Each row is a point on a landscape with many valleys, with its height.
A ball rolls from a point to the lowest of its 2 nearest points, and stops where none of them is lower. Distance is the straight distance between rows; heights are no part of it.
J735: [105  82 132 174 179 165 123 139 101 126 164 156 187 135 114  75 161 121
 181  62  73 154 156 104  84 136 155 156 132 122 118 151 145 120 142 118
 105]  (h 321)
J100: [118 208  97 103 149 147 169 127 121 130 184 152 106  94 147 143 116  60
  91 103 136  80 100 111 128 120  85 130 150 175 128 115 101 149 151 145
  86]  (h 707)
J463: [119 118 216 151 116 113 153 151 149 130 139 137 133 146 146 191 131 182
 144 170 136  83 152 129 116 134 181  85 116 148 169 113 165  98 137 117
 199]  (h 301)
J124: [ 90 157  68 126 132 102 101 145  82 126 138 159 160  80 119  71 128  99
 122  90  91 145  90 103 111 109 114 198 163 158  85 108  84 118 127 115
  82]  (h 484)
J922: [ 91 105 143 134 142 111  88 127  78 135 118 144 168 126 152  80 144 135
 131 129 100 132  95 112 107 112 125 166 140 141 131 100 131 125 146 132
 121]  (h 474)
J280: [146 168  84 109 133 167 157 114 178 118 131  93  96 101 120 123  62  58
 107 114 187 154 147 169 145 145 103 115 104 108  68 165  83 134 121 131
  93]  (h 109)
J375: [ 68 140 139 131 137 109 131 163  88 152 163 183 168 119 109  97 167 131
 152  98 108  82 118  72 101 107 149 181 169 182 119 105  90  96 145 159
 121]  (h 490)
J786: [116 127 179 119 119 129 160 120 147 130 125 101 111 130 193 106 114 127
 113 181 186  84 104 158 133 175 130  66 127 165 136  84 151 142 139 120
 123]  (h 465)
J350: [112  88 130 111 115 123  90 103 102 139  66  84 142 125 177 142 104 188
 101 187 131 127 112 180 119 120 108  95 103  90 144 105 139 139 117 138
 158]  (h 335)
J116: [ 74 101 209 139 158 126 147 114 104 111 146 137 162 125 148 111  97 127
 158 111 134 140 151 153  94 150 148 127  83 127  93 155 125 119 144 133
 161]  (h 139)
J304: [ 78  72 192 168 127 117  99 155 117 149 128 149 185 122 127 103 159 148
 167 114 111 133 144 107 107 132 146 164 139 151 137 120 134  80 157 134
 127]  (h 530)
J917: [135 155 161 104 117 111 149 118 150 117 119 110 106 134 150 143 115 130
 120 163 171 105 124 151 147 141 115  90 127 147 127  98 148 142 126 112
 139]  (h 494)
J139: [149 141  88 149 124 188 175 122 177 135 163 129  67 140 131 105 109  52
 131 105 184 129 127 110 166 185 108 129 147 177  98 113 126 122 151 114
  55]  (h 644)
J928: [122 174 123  88 148 144 138 110 105 120 142 124 124 127 165 132 113 108
 105 131 133  92  90 146 120 118 113 104 117 113 142 131 123 177 126 155
 126]  (h 307)
J438: [ 87 153  67  70 118  85  97 128 118 125  73  98 134  94 127 145  90 150
  84 148 126 137  79 191 132  89  88 130 125 111  75 146  81 128  93 138
 106]  (h 278)
J768: [ 99 115 104  88 132 121 100 107  76 144  89  91 128 133 181 136 119 181
  92 188 114  89  62 185 103 106 115 109 103 102 139 123 118 158 111 160
 129]  (h 388)
J143: [ 97 136 131 102 115 120 142 127 165 127 113  88 112 103 145 110  73  87
 120 139 199 136 118 172 156 162  88 132 134 170  66 115 113 100 131 110
  70]  (h 80)
J405: [ 65 161 139  75 134  72 102 121  66 121 131 116 154  90 164 133  97 150
 115 154 133 106  72 156 103  91 113 158  97 146  82 114  98 136 116 129
 155]  (h 211)
J683: [102 143 172 126 101  76 112 152 136 133 106 134 137 124 119 175 152 156
 146 136 133 122 130 113 145 126 120 148 156 172 129 106 147  81 136 106
 139]  (h 661)
J831: [ 91 193 134  69 140  75 121 124  95 118 131 105 124  92 160 168  97 152
 107 158 142  93  77 167 115  90 111 119 101 140  95 116 115 148 110 123
 152]  (h 271)
J847: [227  91 108 158  85 121 146 106 194 159 142  97  54 139  78 134 146 124
 131 162 171 163 176 118 188 142 117 110 147 132 167 129 136 138 113  93
 149]  (h 483)
J103: [130  70 191 166 128 161 149 128 160 124 157 150 133 163 140 110 133 119
 154 120 140 148 161 118 129 176 151 105 125 139 159 125 160 105 148 115
 127]  (h 320)
J379: [102 124 108 100  97  48  69 145  86 151  67 121 140 107 161 117 139 190
  89 178  92 126  49 140 142 100 110 151 144 136 134  93 138 120 131 127
 120]  (h 810)
J633: [ 56 135 169 122 138 117 142 163 105 147 175 173 161 107 114 107 135 121
 162  97 140  95 130 104 109 122 144 174 145 192  89 125  82  88 148 149
 115]  (h 473)
J278: [142 101 153 149 137 130 125 135 146  91 131 140 147 142  86 155 139 142
 159 100  98 185 193 109 118 120 146 129 106 104 140 159 160 104 118 110
 158]  (h 582)
J95: [176 248  97 108 123 147 178 129 158 115 177 126  86 101 113 183 104  53
 103 101 143 103 130 109 144 125 120 123 101 131 133 156  99 165 129 151
 136]  (h 545)
J151: [103  98 143 161 117 102  99 181 127 142 115 175 166 129  87 147 181 185
 157 108  62 129 156  61 121 105 162 163 168 151 167 126 154  81 138 140
 122]  (h 584)
J41: [169  73 124 141 133 193 104  93 104 129 102 106 144 158 151 103 120 141
 120 134 120 150 141 160 106 140 137  89  93  30 176 146 138 178 115 148
 153]  (h 330)
J929: [ 74 102  90  89 146 135 110 116  59 147 142 114 147 122 188  68 116 126
  96 160 126  89  41 159  90  96 110 150 124 143 130 105  79 150 127 177
  87]  (h 395)
J539: [114 100  84 105 146 188 138 120 108 141 106 101 120 160 165 102 152 121
  81 146 137  73  57 175 120 127 100  70 131 101 165 125  92 169 125 175
  83]  (h 336)
J221: [ 87 179 157 101 151  97 130 131 106 108 146 149 146 113 115 159 120 129
 140 114 115 119 125 125 117 100 127 149 121 147  92 147 113 123 126 127
 154]  (h 741)
J509: [138 103 133 158  91  91  76 150 145 130  82 134 145 130 126 144 159 156
 129 143  96 160 133 103 154 126 110 139 166 135 172  84 169 106 142 103
 126]  (h 575)
J879: [105 154  82 126 179 170 124 118  80 132 188 162 145 111 153  70 129  74
 118  69  96 124  96 112  93 113 112 150 149 127 129 125 105 160 143 149
  82]  (h 686)
J243: [116 216 147 112 143 140 189 138 144 118 192 156  95 107 134 172 115  75
 121 110 147  79 118 113 130 139 128 125 138 184 111 133 108 128 140 136
 121]  (h 717)
J897: [ 98  92 191 138 132 120 120 118 128 120 115 118 150 125 154 112 107 132
 149 138 152 156 150 150 121 156 120 123 111 136 113 116 145 107 142 114
 133]  (h 212)
J63: [106 185  89  61 129  96 127 122 115 123 103  88 112  97 149 175  97 151
  85 165 143  94  73 192 126  87  94  98 107 115  98 126  94 158  90 148
 129]  (h 323)
J290: [165 177  34 110 121 139 132 129 166 131  97 120  97 122  95 144 135  97
  90 126 136 109 121 122 165 106  87 120 154 124 111 122 107 161 122 134
  85]  (h 496)
J578: [103  73 177 174 111 108  78 149 122 143  98 129 168 126 155 121 153 144
 145 146 110 150 131 109 129 135 122 141 145 134 168  88 158  91 160 112
 133]  (h 552)
J216: [178 131 136 115 121 136 115 106 102 125 112 119 127 162 148 152 141 154
 106 160 101 109 116 130 128 106 136  90 109  70 193 120 161 184 121 144
 179]  (h 197)
J808: [206 136 106 131 107 135 172 111 175 172 135  68  67 127  99 101 149  99
  96 155 204 110 144 166 172 169 139  55 113  86 162 175  70 190 105 149
 143]  (h 433)
J29: [134 134  77 137 182 196 119 117  95 120 169 145 161 118 147  78 124  76
 138  59  97 158 124 137  99 131 129 133 128  73 117 156 122 167 126 139
  84]  (h 675)
J431: [199 117 136 142  88 109 143 124 186 123 134 119  83 147  84 166 154 140
 138 161 146 154 173 104 170 128 121 116 140 141 173 110 154 121 112  92
 169]  (h 501)
J817: [130  92 107 122 149 184 114 107 100 141 106 112 137 161 173  81 137 132
  98 147 125 100  81 153 115 132 108  91 140  98 170 113 132 169 137 161
  93]  (h 377)
J314: [116 165 188 115 148 115 141 113  86 123 134 109 123 129 181 167 117 174
 122 175 141  58  85 148 104 119 157  85  96 139 152  99 153 153 134 116
 189]  (h 385)
J779: [ 82  84 164 162 101  81  73 168  85 154 109 158 192 102 118  93 172 171
 153 123  66 133 117  88 104 105 159 190 133 135 127 112 113  73 147 131
 148]  (h 526)
J745: [ 94 139 102  82 157 143 114 111  80 136 136 116 129 124 174 109 111 123
  93 146 117  94  62 163 105 101 105 119 117 115 132 129  99 169 122 166
 109]  (h 352)
J189: [177 131  31 133  96 123 119 137 186 140  60 104  98 129  77 133 144 123
  99 141 154 133 137 134 181 114  87 125 168 127 104 109 117 135 119 108
  84]  (h 478)
J899: [121 143 145 100  85  53 101 138 146 137  73  81 124 106 148 163 119 165
 111 180 169 122 116 159 159 123  93 115 139 150 121  76 154 105 123  95
 137]  (h 704)
J604: [134 205  56  93 139 132 128 128 126 122 125 135 109  99 128 149 118  96
  77 113 107 106  91 131 135  90  86 123 136 124 116 132  99 169 120 156
  95]  (h 516)
J969: [142  81 126 138 103 122  92 121 160 124  76 100 146 123 135 118 106 139
 132 146 149 194 169 161 141 137  97 112 126  97 129 105 142 109 115 101
 132]  (h 359)
J981: [156 233  67 109 141 145 146 124 135 112 153 143 103  97 113 180 112  68
  96  88 113 115 125 107 134 103  98 143 120 119 120 153 103 166 128 149
 112]  (h 533)
J723: [ 84 152 174 100 108  47 100 144 107 135 106  95 146  93 165 141 132 159
 126 169 169  92  84 143 136 120 111 141 138 178 113  79 131 101 137 104
 128]  (h 687)
J250: [131 140 110 141 164 154 138 125 145  94 157 133 138 111  98 124  95  85
 166  66 130 191 178 141 115 137 127 159 106 110  59 175 125 109 119  96
 104]  (h 66)
J356: [146 128  87 164 150 154 136 151 129 106 145 175 130 150  78 138 185 131
 160  75  80 144 167  56 117 134 146 150 163 140 153 142 159 116 127 122
  94]  (h 324)
J627: [125  99 100 113 129 147  97 111 137 124  74 101 142 127 142 107 115 144
 111 136 144 163 125 177 126 124  93 101 128  83 113 136 119 141 111 133
 110]  (h 396)
J258: [125 104 215 135 119 107 166 112 134 104 133 120 126 127 155 168  89 154
 139 156 142 137 181 153 115 162 172  73  70 116 130 133 144 110 121 118
 213]  (h 249)
J778: [198 152 115 129 110 150 170 114 176 135 155 121  66 147 113 122 142  89
 121 138 174 108 138 111 178 159 125  94 139 135 154 124 132 168 128 125
 125]  (h 341)
J525: [139 120 101 130  97  97  97 143 151 140  75 121 128 131 131 122 157 136
 109 143 128 131 114 117 166 129  86 130 179 152 142  78 155 124 141 110
  82]  (h 598)
J661: [ 98  93 227 144 143 126 176 123 129 104 149 133 143 138 147 144  86 144
 149 116 130 127 183 148  94 167 183  91  62 112 109 176 136 113 133 142
 192]  (h 201)
J760: [ 70 128 135 139 155 151 157 166 120 144 190 180 145 110  88 114 130 108
 170  64 126 106 158  91 108 137 152 174 150 183  91 145  93  86 143 151
  86]  (h 457)
J73: [ 67 127 148 123 135 107 120 144  60 139 161 172 180 125 142  77 159 135
 134 127 102  71  76  93  88  91 152 190 136 165 119  82  83 107 145 156
 152]  (h 510)
J700: [121  68  85 134 105 112  60 131 111 149  41 117 144 125 153 109 133 192
  95 168  75 173  84 174 129 112 116 128 135  77 150 120 140 123 119 136
 116]  (h 833)
J530: [106  68 168 170 163 171 113 110  83 146 141 140 170 152 176  52 141 116
 131 125 118 116 107 119 103 149 129 130 138 137 161 100 152 131 171 134
 110]  (h 461)
J681: [ 95  78 180 173 134 144 118 153 122 158 138 163 159 147 138 103 181 138
 160 117 117 105 135  79 120 148 139 139 175 174 174  94 152  88 174 137
 105]  (h 507)
J849: [152 190 130  94 122 109 160 118 166 112 131 101  89 116 128 162 103 107
 113 147 166 113 132 147 150 128 113 102 116 134 110 125 125 147 114 124
 148]  (h 513)
J874: [155 135 105 109  75  65 101 141 164 140  60  97 114 123 121 165 139 169
  97 180 143 133 130 150 171 104  91 105 146 126 141  80 148 126 110 101
 142]  (h 716)
J47: [110 110 173 155 171 159 136 123  66 133 163 166 167 163 130 112 158 140
 138 107  69  83 117  91  87 107 166 138 125 122 169 144 144 143 157 160
 156]  (h 397)
J98: [198 152 111 143 129 170 171 117 166 110 174 132  81 151 108 115 131  65
 140  99 158 140 156  98 157 165 141 112 124 123 135 152 126 153 128 122
 108]  (h 308)
J329: [144  99 155 146 138 122 109 115 115 100 111 133 158 145 120 154 126 157
 137 121  80 176 166 124 102 105 144 121  92  70 157 146 166 133 117 122
 188]  (h 595)
J867: [ 83 189 171  98 154 103 149 140 103 125 174 165 138 112 132 164 135 136
 139 121 122  69 104 118 111  97 146 136 135 173 116 133 108 127 136 142
 161]  (h 734)
J951: [127  71 196 163 145 184 154 108 124 119 150 129 142 160 178  69 103 101
 131 129 148 133 149 137 112 194 153  84 105 115 143 133 150 144 158 125
 121]  (h 364)
J651: [ 57 133 175 106 130  73 101 129  75 122 126 126 178  93 140 108 112 141
 143 134 139 126 104 139 103 110 124 176 106 148  75 117  97 104 131 120
 156]  (h 129)
J993: [138 157 100  96 130 161 166 127 161 130 128  92  99 119 148 118 119  94
  84 150 184  77  93 174 146 139  98  62 121 120 133 130  89 173 118 159
  96]  (h 229)
J618: [208 154  62 128 109 147 171 110 197 165 138  75  48 117  77 117 124  70
 108 139 204 124 144 146 184 152 127  99 117 107 121 176  68 168 121 136
 125]  (h 450)
J712: [103 154 134 111 121  58  90 136  84 136 100 147 146 125 145 140 153 178
 112 155  87 113  72 110 131  91 125 154 148 148 137 100 144 121 136 124
 148]  (h 797)
J182: [132 108 150 150 145 128  99 108  77 121 117 149 157 160 140 139 138 164
 127 138  52 138 120 119  99  97 149 137 102  81 164 136 169 146 130 141
 174]  (h 611)
J914: [177 128  91 155 143 161 161 130 170  84 160 132  99 132  56 158 133 109
 175  71 128 177 190  86 135 138 153 161 114 124 102 175 143  93 106 101
 119]  (h 562)
J619: [ 65 140 155 120 116  71 104 150  96 122 125 143 175  89  97 111 124 126
 159  97 124 144 131 119 113 114 126 196 134 160  66 136  91  81 128 109
 122]  (h 202)
J44: [104 142 107  93 127 138 150 123 165 126 111  83 111 110 148 114  93 103
  90 158 194 105 103 184 145 139  82  86 127 147  95 121  94 138 120 142
  79]  (h 170)
J422: [ 92  93 145 163 180 167 131 122  65 140 183 170 179 148 132  58 158 114
 153  78  76 106 116  93  74 116 159 164 132 131 134 124 118 130 157 148
 127]  (h 360)
J995: [169  81 138 163  96 152 126 130 180 143 120 125 108 159 140 102 156 115
 135 154 161 142 143 115 167 174 101 106 163 158 175  73 168 119 152 104
  97]  (h 445)
J120: [129 132  61 100 108 111 114 129 169 125  49  80 122 106  99 137  98 131
  96 136 168 156 131 187 152 111  78 119 136 105  67 136  86 112 101 114
  98]  (h 154)
J129: [158 149 171 139 103 137 205 121 182 121 204 139  63 166 133 148 120  71
 132 110 164 108 148 104 141 197 193  88 103 150 113 176 116 117 103 133
 150]  (h 234)
J562: [101 103 100 116 133 127  77 120  98 137  89 118 156 122 158  80 122 143
 110 138 115 148  87 154 118 115 105 141 144 119 115 114 124 140 125 138
  88]  (h 436)
J318: [ 88 105 155 131 106  95 107 195 138 169 141 168 156 116  74 157 156 195
 171 104  97  97 175  64 119  98 171 172 162 167 146 139 151  74 135 166
 114]  (h 597)
J155: [164 112  79 167 139 139 100 138 133 110 114 162 147 139 108 116 173 142
 146  95  59 176 150  78 124 123 141 142 163 108 156 126 176 134 125 105
 103]  (h 274)
J908: [110  93 110 132 101  72  53 130  85 146  58 124 148 118 160 126 121 203
  99 180  63 167  82 152 131 101 124 149 124  90 154 108 151 115 130 128
 149]  (h 824)
J636: [121 113 124 139 188 183 118 105  66 117 170 145 165 136 146  79 123  96
 147  67  71 149 121 138  78 123 145 149  89  66 121 164 133 172 130 145
 125]  (h 665)
J583: [124  94 139 140 147 156  87  91  55 134 115 131 147 161 167 114 114 155
 116 149  69 123 106 150  88 112 149 144  92  64 157 147 157 163 130 152
 160]  (h 626)
J630: [ 93 126 140 119 171 149 112 101  67 120 151 141 160 123 147  94 106 107
 139  97  98 143 114 149  84 112 129 151  89  91 100 155 115 156 131 147
 138]  (h 655)
J678: [ 90 141 139 136 173 142 146 144 117 114 179 171 158 118  85 128 131 111
 169  55  94 137 165 102  97 117 151 161 116 136  95 178 112 114 131 137
 120]  (h 437)
J13: [118  62 141 155 139 163  89 114 104 150  98 116 158 149 186  72 133 140
 112 156 123 121  96 137 118 140 108 110 142 119 171  89 163 140 157 135
 107]  (h 423)
J334: [ 77 142  75  97 120  95 104 137  64 132 152 155 157  87 148  57 121 107
 102 116 101 122  52 121 101  92 113 194 142 163 100  85  68 124 124 140
  96]  (h 459)
J666: [114 124 115 154 164 146 136 158 105 123 159 194 152 148  81 140 182 157
 155  75  53 111 157  49 102 106 171 145 156 136 169 154 148 126 132 158
 121]  (h 363)
J256: [152 100 114 159 140 141 130 140 163  84 140 136 137 132  63 150 140 133
 176  75 103 195 199 106 117 129 146 157 120 115 110 170 161  86 104 100
 128]  (h 571)
J773: [148  85  95 114 124 175  93  95  85 136  72 102 121 170 157 131 131 170
  93 164  91 124 104 179 101 123 133  99  97  32 175 156 124 171 110 166
 151]  (h 280)
J154: [175 131  80 116 113 129  96 118 119 127  86 135 120 160 129 136 151 163
  95 144  78 135 103 126 133  97 125 102 131  64 173 129 153 178 110 144
 143]  (h 104)
J815: [129 103 152 152 163 169 122 114  85 132 147 153 154 167 155  87 154 120
 126 114  96 106 108  99 106 131 134 120 146 123 177 111 163 153 162 140
 123]  (h 434)
J101: [179 110 189 151  79 123 186 125 191 137 175 137  63 165 126 157 151 130
 141 168 163 107 144 109 156 177 171  80 133 169 170 119 152 110 114 103
 177]  (h 228)
J87: [168 153 177 130  87 117 199 125 193 131 177 132  46 156 127 169 130 112
 136 155 172  93 131 115 151 177 174  89 124 179 122 132 134 110 100 110
 167]  (h 172)
J428: [124 113 198 130  97 112 160 165 179 142 153 148 109 145 107 199 131 181
 161 142 146  99 167 112 138 140 181 109 134 171 153 135 163  71 119 141
 167]  (h 253)
J570: [113 114 185 133  93 122 171 158 181 147 155 146  97 142 102 180 123 155
 163 118 161 114 152 113 152 161 161 137 142 197 112 142 146  51 114 137
 125]  (h 205)
J46: [114 145 106  83 135 106  93 100  88 113  90 114 134 118 139 150  91 160
 114 141  94 162 115 172 107  91 117 130  90  60 102 156 120 154  91 145
 162]  (h 760)
J881: [173 130 139 153 112 169 191 115 177 111 193 139  66 163 109 124 123  76
 143 100 164 139 155  94 155 189 162 117 113 149 115 164 127 115 120 118
 120]  (h 277)
J895: [186  83 122 151 141 205 140 107 148 119 147 117 129 149 144  65 123  91
 136 104 159 169 167 139 127 173 145  80 111  65 150 155 138 166 128 119
 105]  (h 421)
J934: [132 166  78 121 143 126 112 127 133 108 111 134 130 113 107 128 113 105
 128  96 115 160 137 121 135 112  98 158 146 124  86 138 124 134 123 111
  91]  (h 524)
J166: [113 136 137 141 109 104 125 155 139 135 113 147 123 130  96 153 151 129
 155 107 131 130 140  86 149 138 119 174 174 183 119 112 140  74 140 107
  94]  (h 648)
J403: [165 128 154 133 107 111 131 128 154 115 117 128 121 149 118 163 147 148
 134 155 122 134 155 111 145 120 125 102 132 125 173 107 163 136 124 107
 172]  (h 520)
J321: [139 170  88 148 147 160 163 139 156 103 158 152  98 125  73 171 119  83
 157  76 127 141 162  79 137 137 132 172 137 155  90 159 122 103 131 113
  98]  (h 551)
J175: [117  94 152 174 132 116  93 150 102 136 118 174 171 150 118 140 178 176
 137 129  43 124 131  74 111 100 157 143 150 132 187 122 168 109 150 139
 152]  (h 566)
J589: [188 103 140 127 120 177 137 108 125 128 120  94 121 155 145 105 123 128
 107 149 153 126 142 149 134 153 142  65  98  50 187 140 124 195 115 146
 162]  (h 362)
J146: [104  83 125 170 159 142 119 162 131 127 153 153 185 112  85 100 159 134
 194  56  84 168 177 104  96 139 155 178 140 136  94 160 143  82 128 106
  92]  (h 288)
J947: [ 90 113 132 152 130 105 101 160 119 128 126 148 172 101  78 119 143 130
 179  73 102 166 162 101 116 130 139 195 150 147  82 146 126  69 126 101
  92]  (h 254)
J118: [118 134 165 111 141 136 134 105  98 134 116  91 127 129 196 131 111 157
 106 185 158  74  83 167 116 133 130  76 106 129 151  96 150 163 131 133
 150]  (h 424)
J889: [158 165  38 150 149 161 139 134 150 105 137 135 106 113  84 149 117  79
 150  76 119 164 159  88 136 131 115 180 147 133  81 148 131 123 130  90
  78]  (h 541)
J502: [102 139 176 125 110 116 162 140 164 125 144 135  99 136 109 162 108 119
 154 115 170 135 147 127 148 165 135 150 133 185  81 137 130  63 124 112
 120]  (h 150)
J824: [103 183 112  86 141  78 102 119  94 104 116 138 138 107 122 154 103 140
 119 121  90 153 110 137 117  83 114 154 115 108  88 146 118 141 104 127
 155]  (h 750)
J834: [234 128  88 142 105 130 161  98 188 159 146  78  41 129  67 128 130  94
 129 143 184 165 174 117 186 145 134 115 126 110 140 170 109 158 115 113
 146]  (h 466)
J585: [168  76 112 138  84 120 116 120 188 141  82  85 108 122 119 120 117 139
 122 172 177 177 177 166 168 139  91  97 137 110 139  98 130 115 112  99
 135]  (h 387)
J447: [157 182 124  98 115  94 158 117 171 106 116 104  86 118  96 183  87 109
 127 141 165 148 161 141 154 120 110 134 112 134  81 132 125 111 109 101
 158]  (h 527)
J785: [119 157 105 120 152 159 141 112 158 106 141 110 122  96 123 112  57  67
 134  93 169 178 158 166 126 145 107 138 105 108  51 167 101 122 125 114
  94]  (h 54)
J373: [172 120  81 153 114 141 152 133 178 102 128 119  83 130  41 188 118 119
 166  84 139 183 178  80 147 137 138 186 129 150  87 161 139  68 105  84
 128]  (h 553)
J930: [190 226  96 111 113 126 188 120 179 113 167 115  56 113  85 196 102  66
 121 123 161 119 142 104 162 130 133 142 105 143 109 155 104 145 123 129
 154]  (h 556)
J60: [159 133  94 103 120 162 143 122 141 143 106 103 113 155 141 118 159 126
  85 159 157  72  85 160 149 124 109  56 137 102 171 115 114 187 120 162
 113]  (h 284)
J560: [ 80 154 180 109 122  89 146 130 144 119 132 115 123 103 137 138  85 105
 145 126 181 132 130 155 141 157 113 149 126 186  63 125 116  80 132 103
 117]  (h 173)
J242: [161  84 186 163  97 150 161 135 186 122 162 145  99 167 115 144 147 129
 152 140 149 139 164 105 148 167 155 100 134 156 170 124 160  97 132 114
 149]  (h 279)
J51: [124 208 152 107 149 120 164 140 125 109 174 160 116 128 126 186 145 116
 130 115 117  69 114 100 124 108 146 115 134 157 138 130 128 146 130 141
 152]  (h 726)
J601: [101 180  62 116 141 118 114 135 118 124 131 138 132  84 113 126  96  81
 109  96 114 139 112 118 130 104  87 175 158 154  73 137  95 126 134 109
  76]  (h 508)
J679: [205  93 119 145 102 170 158 106 176 158 139  91  79 145 121  73 141 100
 110 153 195 136 160 150 163 182 140  53 123  86 171 152  97 182 120 124
 128]  (h 414)
J839: [ 93 107 147 131 163 136 145 172 135 124 178 162 159 123  59 141 132 166
 176  59  82 126 200  92  91  99 176 153 107 128 114 203 141 107 121 166
 130]  (h 416)
J610: [181  78 144 135 100 171 157  99 148 142 111  78 107 134 151  93 126 132
  97 176 187 116 148 170 144 183 141  33 109  70 178 136 102 182 116 140
 163]  (h 389)
J528: [125 141  89 136 140 166 143 128 156 125 140 127 107 126 128 101 110  73
 132  99 165 138 130 126 149 157  95 141 154 164  94 117 124 120 146 105
  55]  (h 634)
J228: [ 88 148 167 114 125  52  91 142  77 138 116 150 167 119 136 170 149 195
 128 162  85  98  88 113 108  82 154 158 122 142 124 115 133 102 131 122
 190]  (h 787)
J161: [ 90 132 187 121 141  74 113 130  89 121 118 136 170 123 123 189 124 194
 145 142  91 126 142 132  96  86 156 143  87 115 119 145 138 106 122 131
 213]  (h 778)
J671: [115 146 196 127 132 100 126 131 113 126 124 130 142 132 159 178 137 178
 133 170 128  79 110 131 118 108 151 104 120 145 155 103 161 123 141 113
 191]  (h 345)
J467: [143 150  49 109 132 160 137 124 183 119  87  82 107 102  96 133  92  88
  97 117 175 150 139 179 140 118  84 112 120  91  69 161  66 132 111 125
  90]  (h 155)
J617: [ 77 163 199 109 108  58 122 159 126 140 122 123 140  98 138 176 136 165
 146 151 166  85 111 136 130 123 138 140 141 189 104 100 128  74 137 103
 152]  (h 674)
J293: [157 173 139  95 139 137 135 111  95 116 133 123 122 147 150 157 131 125
 114 139 115  95 100 130 120 111 139  98  97  83 165 131 143 190 122 152
 170]  (h 255)
J862: [130  90 147 167 127 147 113 138 140 141 123 148 140 154 150  96 170 119
 140 125 127 127 129  96 145 157 109 121 175 164 178  77 172 114 168 114
  88]  (h 479)
J320: [100 189  79 120 159 145 149 126  91 127 190 172 132  87 140 117 126  71
 103  79 103 102  98  94 105 104  95 159 159 164 129 114  89 147 149 149
  83]  (h 696)
J119: [158 157 119 120 115 103 150 126 169 100 121 120  91 129  66 187 111 120
 147 114 149 167 175 109 154 119 122 159 128 147  92 144 134  87 111  96
 145]  (h 540)
J123: [120  72 206 153 113 105 138 125 147 107 115 113 138 121 141 163  89 150
 151 150 136 178 201 154 123 153 147  99  81 116 137 119 147  83 121 110
 201]  (h 287)
J171: [139  86 160 134 130 182 149  99 141 123 128 109 127 147 172  72  94 102
 118 141 173 141 148 160 125 189 133  68 101  91 137 136 132 162 134 134
 116]  (h 394)
J93: [205  93  64 157 137 196 127 119 173 126 133 110 122 136 118  79 137  96
 147 104 161 181 170 142 149 157 123 103 141  81 123 150 133 143 120  98
  83]  (h 441)
J620: [134 140  60 132 122 123 115 140 143 141  99 130 112 127 121 105 140  97
 112 113 145 118 114 110 160 139  83 149 186 173 114  84 133 124 145 110
  42]  (h 619)
J338: [105 130  54  97 103  92  96 143 145 131  40  92 134 105 109 123 115 147
  83 139 136 137  90 176 156 103  77 126 154 124  82 127  92 107 104 123
  71]  (h 214)
J707: [175 130  53 141 139 141  93 128 118 124  94 163 130 145 120 105 156 151
 113 110  47 167 110 105 133 108 135 124 160  81 160 127 163 169 118 128
 105]  (h 206)
J115: [201 151 115 113 108 151 164 122 160 147 140 100  85 147 125 113 166 107
  94 159 174  75 115 135 169 143 128  58 132 104 189 119 117 202 121 146
 133]  (h 328)
J749: [104 131 158 128 162 127 138 154 108 119 161 174 161 143  81 155 155 163
 155  83  66 104 161  81  96  91 174 136 121 126 142 175 143 124 131 164
 155]  (h 393)
J904: [ 79  93 157 141 112  84  77 137  59 146 120 142 184 113 152  68 152 156
 131 149  91 111  74 110  96 103 147 196 119 138 113  90 106  97 145 139
 152]  (h 502)
J316: [ 88 102 135 110 155 135  89  91  46 129 133 128 152 133 165  87 106 141
 125 145  88 131  91 165  75 106 135 169  84  88 112 142 118 154 125 154
 153]  (h 643)
J545: [206 178 115 122 106 120 191 108 187 120 171 103  40 127  73 176 108  79
 136 124 172 142 158 100 167 147 155 134  98 137 112 174 107 129 107 119
 174]  (h 565)
J178: [149  68 161 150 100 113 127 129 171 109 111 110 125 124 115 148 101 133
 154 136 147 214 204 147 137 145 124 120 103 111 134 122 147  80 110  91
 167]  (h 322)
J444: [ 78 109  98  97 120 101  97 130  47 140 142 135 159 112 178  48 127 128
 107 155 106 101  35 131  91  95 126 194 122 154 114  77  81 128 131 159
 112]  (h 430)
J551: [109 141  92 153 127 114 115 152 123 137 117 147 125 115 110 113 150  98
 146  91 122 132 122  81 141 146 108 185 195 185 105  98 132  92 149  97
  54]  (h 635)
J239: [112 146 160  97 135  76 110 102  84 105 102 118 146 119 143 181  96 177
 132 149 104 152 140 154 107  98 136 124  76  84 109 136 140 131 110 127
 205]  (h 770)
J370: [208 116  29 149 116 171 128 120 192 147 103  96  89 131  80 107 145  98
 125 119 167 152 160 131 171 133 108 120 157 103 112 140 109 146 126 103
  84]  (h 460)
J606: [ 92  89 170 129 126 114  92 104  93 128  94 108 157 119 175 114  99 158
 124 161 134 140 120 161 114 130 114 126 104 115 126 106 142 128 136 130
 148]  (h 276)
J335: [159  71 145 151  85 141 121 119 183 144 104 101 111 141 147 101 130 132
 121 181 177 147 155 154 163 168 103  82 140 127 168  84 150 129 137 108
 127]  (h 415)
J788: [140 117 164 151 123 119 125 148 133 121 126 159 142 161 117 169 172 165
 138 144  91 109 139  82 130 113 144 116 151 143 192 111 170 121 146 126
 160]  (h 542)
J695: [142 112  83 100 127 147  90 111  76 143  85 128 109 171 161 127 141 170
  87 168  66 105  71 161 105 104 138 118 117  55 176 145 136 176 120 176
 137]  (h 216)

For each start below, name the point where the ball stops.
J221 -> J502
J175 -> J154
J930 -> J87
J93 -> J87
J636 -> J502
J815 -> J651
J808 -> J154
J760 -> J154
J908 -> J502
J934 -> J154
J119 -> J502

Call two points neighbours if one is among the 2 nearest of the other. Go from one point of each pair to the other, from neighbour to neighbour, staying as low as possible. Name the highest point that can't be avoided.
J120 and J60 -> J530
J87 and J60 -> J778
J116 and J154 -> J768
J651 and J120 -> J63
J143 and J502 -> J560
J785 and J120 -> J467
